Points, in no order, along strands that fork, close into loops and pass close to each other.
Two points are linked if the straight distance between their rows is under 99.7. Some points are linked to none.
z_108: [ -6  24 -39 -28  24  25  54 -24  16  20   0  31  -1 -30 -40  25  11  -2
 -33 -42  10 -14]
z_75: [ -6 -11  -6  -7  -8  27 -47 -28  -8 -22  28 -10  24  11  24  14  40  44
  51   6   5  26]
z_313: [ 23 -43  56  -5 -32  40  42  29 -49 -29 -13  29 -38 -38  41   5 -15 -27
   6  -2 -17   8]
z_289: [  8   9 -66  -7  29  21  41 -50 -21   5   2  -3 -12 -12 -18  -2 -24  28
  21 -20  45 -14]
z_30: [ 13 -32  34  -8  -4  33  10 -32  -7 -38  -5   8 -15 -47   3   4  -6 -42
  22  -3 -16  34]
z_853: [ 30 -63  29  20 -40  49 -11 -11 -42 -13   6  -3 -24  28  56 -20  -5  20
  59  13   3  30]
z_800: [-42  41   2 -32  44 -33  -4  24   6 -16  12  -4  43 -37 -13  16  13   1
 -24  13 -13 -11]
z_489: [ 59 -15  -7  -2  -9  31  27  -9  21 -13   0   8 -24 -13  -5  18 -39  -6
   7 -15  32  -4]
z_815: [-26  42 -22 -26  29 -17  74  -8 -18  54 -25  21 -44  -4 -16 -34  11  27
 -26 -15  -6 -26]
z_525: [ 24 -65  26   6 -52  89  -2   4 -15  17  35  -2 -18  16  41   7  15   6
  72  16  17  53]
z_16: [ 21  55   0  17  65 -42 -39 -33  31 -14 -15   1  49  48   8  -2  -6 -18
  -9  -1  -3 -20]
z_915: [-46  54  -2 -13  58 -49 -32  29  10  -9  24 -39  34 -10   8 -18 -16  -2
 -22  37 -22  -9]
z_871: [ 30 -31 -25   6  -2  57  26 -44  -8 -26   9   4  21  35   4  59   2  26
  38 -23  47 -28]
z_505: [  1 -42  19   3 -31  66  42 -13  -6   0  10  20 -24 -48 -18 -13 -14 -28
  12 -13  12  60]
z_259: [-21  33   3 -34  40 -13 -14  27  28 -65  32 -38  13 -92  19  42  30   5
  40  52  13  -3]
z_85: [ 36 -31  52  -7 -28  27  23  48 -40 -39   1   3 -52 -26  43   5 -32   8
  23  26  13 -13]
z_84: [ 20 -14 -17  45 -27 -39  15  -7  10  56 -49   3  -2  61  -1 -43  -3 -20
 -36  -4 -29   1]
z_100: [-24   6   1   3 -11 -13 -21   9  11   7   7 -10   0 -31 -32 -16  -5 -16
 -20   3  -7  32]
z_850: [-11  55   7 -10  37 -43  19   5  41  38 -26  15 -20  -4 -11 -18  -4 -20
 -52  -6 -27 -29]
z_445: [-11  34  -6 -14  51  -6   8 -39   2 -50  -5   1  -6 -43   2 -10 -24 -20
  17  13  -5  -6]
z_622: [ 35  -1  -1  32  12 -24 -44 -62   2 -41 -18 -19   7  29  22 -35 -19 -19
  44   0  -8  21]
z_428: [-18  60   7   2  57 -58 -22 -14  29 -23 -22  -9  -1 -24   8 -41 -26 -55
 -10  21 -39   6]
z_666: [-36  23  -6 -30   2 -17  34  23 -30   1   5   0 -47 -47 -18 -29 -24   3
 -22  23  -7   2]
z_60: [-26  -4  35   6   4 -18 -69 -14  22  -9   2  -1  62   9   3  -2  51 -21
  -6  -5 -38  42]
z_904: [ -8   4  21 -24 -18   6 -33  52  33   2  23   1  60  -5 -31  75  63   9
 -15 -14  15   1]
z_311: [ 22 -17 -28  25   6  22  23 -44   7  11 -23  10  26  82  -8  11  -1 -12
   1 -46   9 -19]
z_947: [ -8 -34 -28  30 -38  29  47  -1  -6  65 -26   2   6  26 -36 -32  -3 -15
 -35 -23   3  31]
z_340: [ 42 -12 -22  28  -4  -6 -15 -19  24   5 -11   1  15  72  -3   5 -25   5
  -4 -19  21 -30]
z_864: [ -3   6  -6  17 -27 -54  36  16   2  78 -53  19 -20  45  -1 -45  19  -1
 -54 -12 -38 -20]
z_98: [ 11  10 -54   3  20 -18 -38 -14  35  -6  44 -46  10 -40 -10  14 -26  23
  42  18  63   2]
z_664: [ 18 -24 -12  -8 -18  29  56   7 -45  13 -11  28 -13  42   5  24 -11  41
 -16 -16  20 -42]
z_841: [-21  -5  16   6 -21   0  14  19  19  34 -19  41  33  44 -25  30  27 -25
 -74 -37 -40 -11]
z_588: [-27  47 -44 -34  56  -3  46 -19  -9 -24  11  12 -15 -67  -9  -2 -14   5
   6  13   9 -21]
z_239: [ 11 -66  25  20 -35  70   4  -1  21  19  21   0  21  27   1  26  18 -39
  19 -21  -1  35]
z_542: [-48  63 -32  -5  47 -54 -22  30  32  39  16 -34  29 -14 -15 -46 -23  -4
 -33  36  -9   7]
z_742: [ 26  23  10   5  44 -17 -34 -29  17 -48 -12  -6  43  31  21  31   6   3
  19  -6   3 -41]
z_903: [-15  -1  17  16  -5  -9  31 -35 -13  11 -43  33  -3   7 -12 -18   6 -59
 -48 -38 -45  27]
z_345: [ 18 -17  -4   5 -21   4 -59  -3  16 -20  26 -21  33  38   6  34  18  29
  30   7  30  -6]
z_859: [-13  17 -31 -35   1  22  37  32   0  28  16  21  -8 -44 -46  36  11  19
 -36 -16  26 -22]
z_356: [ 44 -20 -14  27 -17 -20 -47 -11  19 -16  -3 -18   1  40   9   2 -34  22
  20  10  37 -14]
z_50: [ 55  -3  10  15  -7 -12  73   0 -24  35 -52  17 -57  50  30 -42 -23 -17
 -18 -16 -12 -22]
z_365: [-21  -1  24  38 -17 -57 -48  23   6  14 -27   7  27  45  11 -26  13 -14
 -53   2 -49  -5]
z_464: [-54 -10 -14  -6   0  18   0 -40 -41   2  13  -2  -3 -39 -27 -36  21   5
  16  -8 -15  51]
z_227: [ -5 -53  37   5 -53  38  25  55 -59  15   1  29  -6  15  17   5   7   9
 -26  -9  -2  -3]
z_213: [-32  25 -16  14   9 -44 -31  19  35  33   3 -27   2  -8 -33 -45 -19  -7
 -25  19   1  21]
z_724: [-38   4   8  -5  -6 -18 -21  23 -51  -6   8   2   4  10   8 -15   7  27
  -8  11 -17  -5]
z_297: [-19  22  51 -20   3 -26 -10  46 -20 -44   6   5 -11 -37   9  15   0 -13
 -18  21 -34 -19]
z_826: [ 23  -9 -40   2  24  37  22 -52  25 -17  -1  18  37  41 -15  55   4 -10
   4 -50  24 -22]
z_786: [ 13  12 -11  -6 -23   5  15  36  49  39  12   7 -21 -36 -45  19 -15 -10
 -43  -9  28 -12]
z_65: [-11  -5 -27  -6  -5  -7 -70  -6  26  -3  54 -48  -6 -45   3 -11  -3  19
  62  37  30  38]
z_496: [ 18  51 -33   7  45 -51   7 -13   1  15 -21 -12 -19  54  16 -31 -23  42
   5  15  17 -53]
z_217: [-11 -29 -26   5 -43  32 -48 -20  12  22  51 -24   1 -34 -19  -9  16  32
  51  13  44  52]
z_13: [-26  60  -7   7  38 -58 -17  14  46  50 -18   1  23  29 -17 -25  11  -7
 -57   3 -36 -34]
z_265: [  1 -11  45   3  -7   0   9  24  -6  -6 -29  46  17  40  19  29  20 -43
 -58 -36 -47 -23]
z_318: [  4 -28  11  29 -11   1 -34 -40 -16 -20  -8  -9  -2  23  23 -35  -3 -10
  31   3 -27  37]
z_169: [ -1  21 -53 -17  33  -2   6 -15   4  -5  19  -3  18 -14 -18  32  -5  38
   4  -8  43 -34]
z_333: [  0  68 -25   5  77 -45 -22 -24  42   7  -1 -21  27 -11  -8 -22 -19 -31
   0   5   0 -13]
z_720: [ 42  21 -17  20   5 -44  35 -12  -3  36 -43  -6 -49  46  16 -46 -28  13
  -3   3  -3 -33]
z_615: [ 29  38  -7 -19  32 -18   8  24  50 -21  10  -2 -29 -57   0  32 -31 -17
  -4  22  18 -39]
z_39: [ 28  19  10 -20  51  -6 -21 -10  28 -71  -3  -6  48 -14  15  70  38   1
  31   3  -1 -28]
z_676: [  8   3  60 -14   2 -15  -3  25  -4 -38 -22  27   7  -3  18  32   7 -40
 -33  -8 -43 -15]
z_716: [-44   0  -3  15 -13  -8  18   3 -12  25 -28  27  20  12 -28 -13  25 -17
 -66 -34 -45   6]
z_964: [  4 -49   1  34 -32  17  13 -16 -25  16 -24   3  -2  27   2 -34  -6 -15
   0 -18 -12  35]
z_810: [ 12 -12  33  19   5  -2 -11 -44  -4 -38 -28   8 -22 -21  21 -28 -16 -59
  10  -7 -33  39]
z_4: [-45 -47   4   1 -46  42 -14   6 -36  29  42   0  22   7  -5   1  43  36
  14  -6   8  37]
z_805: [ 17   4  24  10  -2 -19  49  -8 -12  24 -54  27 -45   5  16 -41 -14 -50
 -41 -24 -43   2]
z_111: [-24 -39  41   2 -46  23 -37  13 -23   0  22   7  12   0  15  -1  41  -4
  15   1 -27  47]
z_882: [ -4 -24  42  29 -32 -17 -64   9  20  -3 -15   7  44  53  10  10  29 -24
 -22 -14 -43  12]
z_656: [-55   8  -4 -13  -1 -10 -11 -15 -47 -10  14 -28 -17 -42 -11 -51  -5  19
  29  28  -4  39]
z_548: [-21  32  -1 -12   1 -38  51  13  -7  70 -31  22 -33  31  -5 -29  20  33
 -53 -11 -21 -54]
z_151: [  0  28 -26  -7  32 -27   4 -13 -36 -19  -9  -5 -17  18  17 -22 -29  41
  14  22   8 -37]
z_886: [-20  39  -1  19  28 -73 -52  32   4  33 -14 -10  28  54  11 -31 -10  11
 -36  16 -29 -26]
z_8: [  5  -1 -30  25 -21 -11  38 -21  31  68 -38   7  -1  25 -43 -35   6 -34
 -38 -23 -14  22]
z_180: [  1 -45   5  28  -8  31   9 -22 -23  -1 -11  19  25  84  18  24   8 -18
   2 -36 -19 -17]
z_584: [ -9  -7  48 -12 -16   6 -63   5  26 -27  11  -2  23 -15  10  24  50 -20
  25   1 -34  44]
z_700: [ 21 -75  41   7 -46  63  42  57 -50  13   8  11  -1  41  38  27  -1   4
  13 -10  20 -10]
z_382: [ 62 -36  30  -9 -41  46  15  56   1 -18  15   0 -31 -28  15  29 -26  16
  21  24  44  -6]
z_353: [ 17  12 -27   3 -14   1  46  13  30  51 -15   2 -51 -43 -42 -34 -26 -18
 -30  -5  18  18]
z_482: [ 12  28  -8 -21  46  -7  -2  -8  25 -65  13 -14  -3 -71   9  30 -17 -14
  29  29   9 -16]
z_603: [ -9  20 -35  -7  11  10  51 -30 -17  30 -20  16 -19  -1 -30  -8  -6   8
 -15 -26   3  -8]
z_396: [-22  48 -52 -12  25 -46  18  16   6  28  11 -35 -52  -8   2 -41 -48  26
  11  36  30 -22]
z_198: [ 12  22  34 -26  32 -11 -16  16  16 -85  11 -18  14 -49  33  64  60  22
  41  37  -4 -12]
z_363: [ 25   9 -44   8  27 -11 -55 -41  46  -8  36 -21  40 -15 -10  22   6   4
  42  -3  44  13]
z_648: [ 14 -35  18  15 -10  25 -39 -18   0 -26   4  -1  45  70  22  48  27   9
  30 -15  -9 -13]
z_320: [ -1 -12  12 -23  12  36 -20 -54   4 -47  20  -6  19 -20  17  26  50  10
  53  -4 -16  37]
z_504: [ -3  -1 -25  -8   0   3  28  -4 -69 -10  -5   3 -21  30  13 -15 -19  66
   1   4  22 -41]
z_447: [ -9   7  14  -2  -7 -24   4  31 -30 -17  -2  -9 -61 -24  12 -25 -42   3
   2  35   2 -11]
z_68: [ 13 -56  -2   6 -47  72 -20 -18  15  25  37 -16   1 -16  -1   2  16  15
  59  -2  25  62]
z_411: [-32   9   0 -29   7   0 -21   2   9 -18  21 -11  18 -54 -31  18  23  -3
  -1  -1   5  22]
z_827: [ 49 -46  36 -20 -47  67  18  48  -7 -24  24  -4  -4 -14  21  65  26  24
  43  19  37  -1]
z_161: [-21   4 -16 -13 -11   0 -38 -12 -23 -24  39 -32 -21 -50  15 -24  -9  38
  63  38  20  27]
z_545: [  0  33 -53   3  34 -30 -16  -4  18  -3  21 -47 -17 -25  -6 -27 -53  15
  26  41  42  -5]
z_854: [ -9  34   2 -12  15 -50  -4  47  19  -1  -4 -27 -54 -11  10 -30 -56  -3
  -1  41   3 -22]
z_388: [-29 -40 -20   7 -32  16   5  -3 -34  20  14   7  32  39 -14   6  18  35
 -10 -26   6   0]
z_669: [-10 -15  -3 -11 -19  30  49  10   0  21   4  18 -33 -69 -48 -16 -14 -22
 -26  -8  16  36]
z_607: [-19   5  30 -11 -10 -30 -53  34 -20 -35  13 -19  11  -5  19   5  11  16
  14  33 -20   0]
z_3: [ 33 -57  36  -1 -55  60   8  55 -17  -2  25   3   9  52  17  59  13  30
  28  -2  35 -21]
z_446: [-39 -19 -25   5 -32  35  38   0 -13  43   5  12  11 -25 -54 -15  15   3
 -35 -24  11  38]
z_487: [ 37  13  26  -1   8  11  21  -7  48  -7 -30  34 -21 -31 -14  23 -22 -62
 -35 -18 -14  -1]
z_602: [-31 -22  31 -12 -58   9  -3  56 -71  -3  22   4 -12  -4   4 -16  19  38
  -7  18   5  -3]
z_828: [ -9 -13   0  20 -26 -17  -6  19 -34  21  -8   3  11  58   8  -3   2  32
 -35 -10 -11 -30]
z_537: [ 32   4 -16   0  37  21 -32 -70  27 -46  15  -6  29 -20  11  28  10  -7
  63  -9  19  12]
z_207: [ 17  41  14 -20  31 -14  16  16  29  -3 -12  23 -29 -16  -2  28 -14 -20
 -29  -6 -16 -44]

A fork is a point with three links, a tip a point with one. Leave the first point through the second and follow the links. Name the first fork or tip that comes.
z_724, z_602 | z_313
z_313, z_85 | z_724
z_607, z_297 | z_664
z_111, z_584 | z_207

How many points has the smallest loop of links through each point below? Write - if it is on no loop.
z_542 | 6
z_108 | 13
z_648 | 6
z_584 | -
z_947 | 8
z_537 | -

A tip is a point with one link. Name the tips that can be reached along the links from each point below, in the order of the rows.
z_676 | z_313, z_428, z_664, z_588, z_487
z_217 | z_853, z_871, z_666, z_464
z_864 | z_622, z_169

Name the points in between on the shortest way along the links from the first point to the second, in order.
z_700, z_60 | z_227 z_602 z_724 z_828 z_388 z_4 z_111 z_584
z_882, z_496 | z_60 z_584 z_111 z_4 z_388 z_828 z_724 z_607 z_297 z_676 z_265 z_841 z_716 z_903 z_805 z_50 z_720
z_742, z_882 | z_39 z_198 z_259 z_482 z_615 z_207 z_850 z_13 z_886 z_365
z_289, z_622 | z_603 z_815 z_548 z_864 z_84 z_8 z_947 z_964 z_318
z_345, z_464 | z_75 z_320 z_537 z_363 z_98 z_65 z_161 z_656
